Each row is a point on a tangle of strands that fork, close into loops and nearly touch. The rows are in no order.
Points whose rows are less than 27.3 apart are linked; no others are. Some points are linked to none.
K_696: [ -5 -14   5  14   3  -6 -11  -3   6 -15  -3  -1  -1  10  -4  -3]
K_232: [-24 -14  33  -6   6 -17 -21 -16   1 -27  -4   1  32 -12 -23 -44]
K_850: [ -4   0  -3  -9   5   1  14  17  -2   2   2  -3   7 -14   1 -17]
K_779: [-20 -18  37 -17  13 -16 -21 -15  -2 -31   5  13  31  -6 -20 -46]
K_382: [ 0  1 -7 10 -2  3  3  5  1  3 -3 -6 -6  5  7 13]
K_872: [  8  -7   9 -42  25   7  10  18 -13   2  25  31  19  -7   6 -40]
K_663: [ -9   8 -16   5  -6   4  10  14   3  10 -11 -17   5 -15   9  -3]
K_256: [-10 -25  31 -21  16  -9 -16  -6  -7 -30  13  24  20   5 -13 -38]
K_214: [  5 -13   4  20   4  -3 -20 -12  14 -10   0   4 -14  27   2  20]
K_50: [ 14   3  -5  12  -3   3  -6  -9   4   7   6   2 -20  23  11  35]
K_877: [-4 -4 -4  6  1  1  6  8  1 -2 -1 -5 -1 -1  1  0]
K_829: [ 23  17 -12   3 -13   8   1 -13  -5  20   8   4 -25  19  12  49]
K_369: [-18 -13   7   8   0  -8  -9  -5   7 -16 -11  -8  13  -7 -10 -24]
K_352: [ 33  18  -6 -13  -9  12  21   5 -27  17  21  22 -30  10   0  39]
K_89: [-28 -11  26   4   2 -19 -22 -18   5 -24 -11  -5  28 -14 -23 -40]
K_844: [-25  -3  -7  14  -8  -7  -7  -4  13  -5 -22 -20  14 -15  -2 -21]
K_949: [-11  -6   1  -5   3  -1   6   9   2  -5  -5  -5  10 -14  -3 -22]
K_834: [  6  21 -20   1  -8  10  18  13  -6  22  -3  -9  -8  -9  14  23]
K_262: [ 22  12  -7   3  -8   7   7  -4 -11  14  11   9 -23  16   7  41]
K_540: [ 22  24 -13 -23   0  15  33  27 -19  27  10   4  -8 -22   5  10]
K_226: [ 30   6   5  -6   1   7  11  -1 -21   3  26  26 -32  22  -3  35]
K_23: [ -2   8 -11 -19   6   7  22  26  -2  13  -4  -8  14 -30   4 -27]
K_222: [-13  -5   8 -21   9  -4   5   7   0  -6  -2   1  26 -23  -8 -48]
K_242: [-19   4  -6 -11   1  -2  10  11   6   3 -15 -16  23 -33  -5 -42]
K_637: [-19  -4 -10  20  -7  -3  -9  -6  16  -1 -20 -19   9  -5   3  -9]
K_328: [-18   1   9 -23   9  -7   2   5   2  -3  -6  -4  36 -32  -9 -57]
K_423: [  2   7  -9 -13   4   7  21  23  -4  12   0  -5   4 -21   4 -11]
K_47: [ 11  -9   6  10   5   0  -4   0  -2  -8  10   9 -16  22   0  21]
K_690: [  1  11 -15   1  -4   8  15  15  -4  15  -3 -10  -3  -9   9  10]
K_184: [ 37  14  -1 -13  -8   9  19  -2 -28  12  26  28 -34  18  -4  42]
K_172: [ 22 -10  12  15   8   0 -18 -14   6 -11  16  22 -29  42  -2  39]
K_383: [ -7   8 -14 -11   1   5  19  23   2  11 -11 -14  14 -32   3 -29]
K_937: [-14  11 -21   6  -7   4  12  13   9  14 -22 -23   9 -25   9 -10]
K_951: [ 27  18  -5 -14  -3  12  25  13 -25  18  19  17 -22   0   1  28]
K_876: [-29  -6  16   8  -1 -16 -16 -14   9 -17 -17 -13  26 -18 -19 -39]
K_517: [-26 -10   9  12  -3 -14 -14 -12  10 -15 -17 -14  20 -13 -14 -31]
K_150: [-12  11 -18  -3  -4   5  17  20   5  12 -17 -20  15 -33   5 -23]
K_848: [ 10 -14   8  19   7  -4 -22 -14  13 -13   5   9 -18  35  -1  27]
K_714: [ -3 -10  -1  19  -1  -2 -12  -8  11  -8  -5  -5  -7  16   3  11]
K_768: [ 21   3  -4  11  -4   4 -12 -18   6   8   9   5 -24  31  12  47]
K_881: [ 12  25 -24  -1 -14  11  16   7  -8  28  -3  -9 -12  -5  18  34]
K_428: [-12  -7   6 -17   8  -3   5   9   1  -7  -1  -1  20 -18  -7 -37]
K_573: [ 18  -7   9  11   5   0  -8  -6  -2  -7  16  16 -23  31  -1  32]
K_357: [-13 -14   5  12   1  -6 -10  -4   8 -14  -7  -5   5   3  -7 -11]
K_631: [ 28   9  -1   2  -3   6   6  -6 -14   9  18  18 -29  24   3  44]
K_709: [-20   1 -11   7  -5  -2   5   7   9   1 -17 -18  14 -20   0 -23]
K_495: [ -7 -25  27  -9  12  -9 -12  -3  -3 -29   9  17   9   8 -14 -26]
K_178: [ 29  10  -8   5 -10   6  -9 -22   2  17  10   7 -30  32  11  55]
K_263: [ 18  28 -23  -5 -17  14  16   1 -13  31   1  -4 -17   0  15  41]
K_638: [-23   2   2 -11   2  -7   4   5   6  -2 -16 -14  30 -35  -9 -49]
K_194: [  7   7 -10  10  -3   3   1   0   0   9   1  -4 -13  11  11  28]
K_125: [-12   4 -22  20 -12   4 -13 -12  21  11 -17 -27   3   2  21  16]
K_863: [-17 -21  37 -23  18 -13 -22 -14  -6 -30  10  22  32  -1 -18 -48]
K_101: [ -7 -21  18   3   5  -8 -12  -4   1 -26   3   8   5   7 -13 -18]
K_291: [  2 -13  10   9   6  -3  -6   1   1 -14   5   7  -8  15  -3   4]
K_856: [ 17 -13  12  18   9  -2 -24 -18  13 -11   9  15 -26  43  -1  37]
K_681: [ 22  24 -20  -2 -20  11   6 -11  -8  29   4  -2 -22  12  17  49]
K_808: [-15   1 -17  20 -11   0 -10  -8  17   6 -19 -23   5  -1  12   3]

A fork is a point with three links, a tip a point with one. Leave the first point through the second and follow the links. Name the first fork or tip that comes.
K_172; K_856: K_696
K_829; K_178: K_877
K_881; K_263: K_829
K_709; K_844: K_125
K_232; K_779: K_101

A piece is two or more points that can be reached from each other along the links. Count, over all rows, the pieces, the separate loops (a circle has one, a figure eight two, a Y none), the forks (points with three links) and the tips (points with one).
pieces: 3
loops: 1
forks: 2
tips: 6
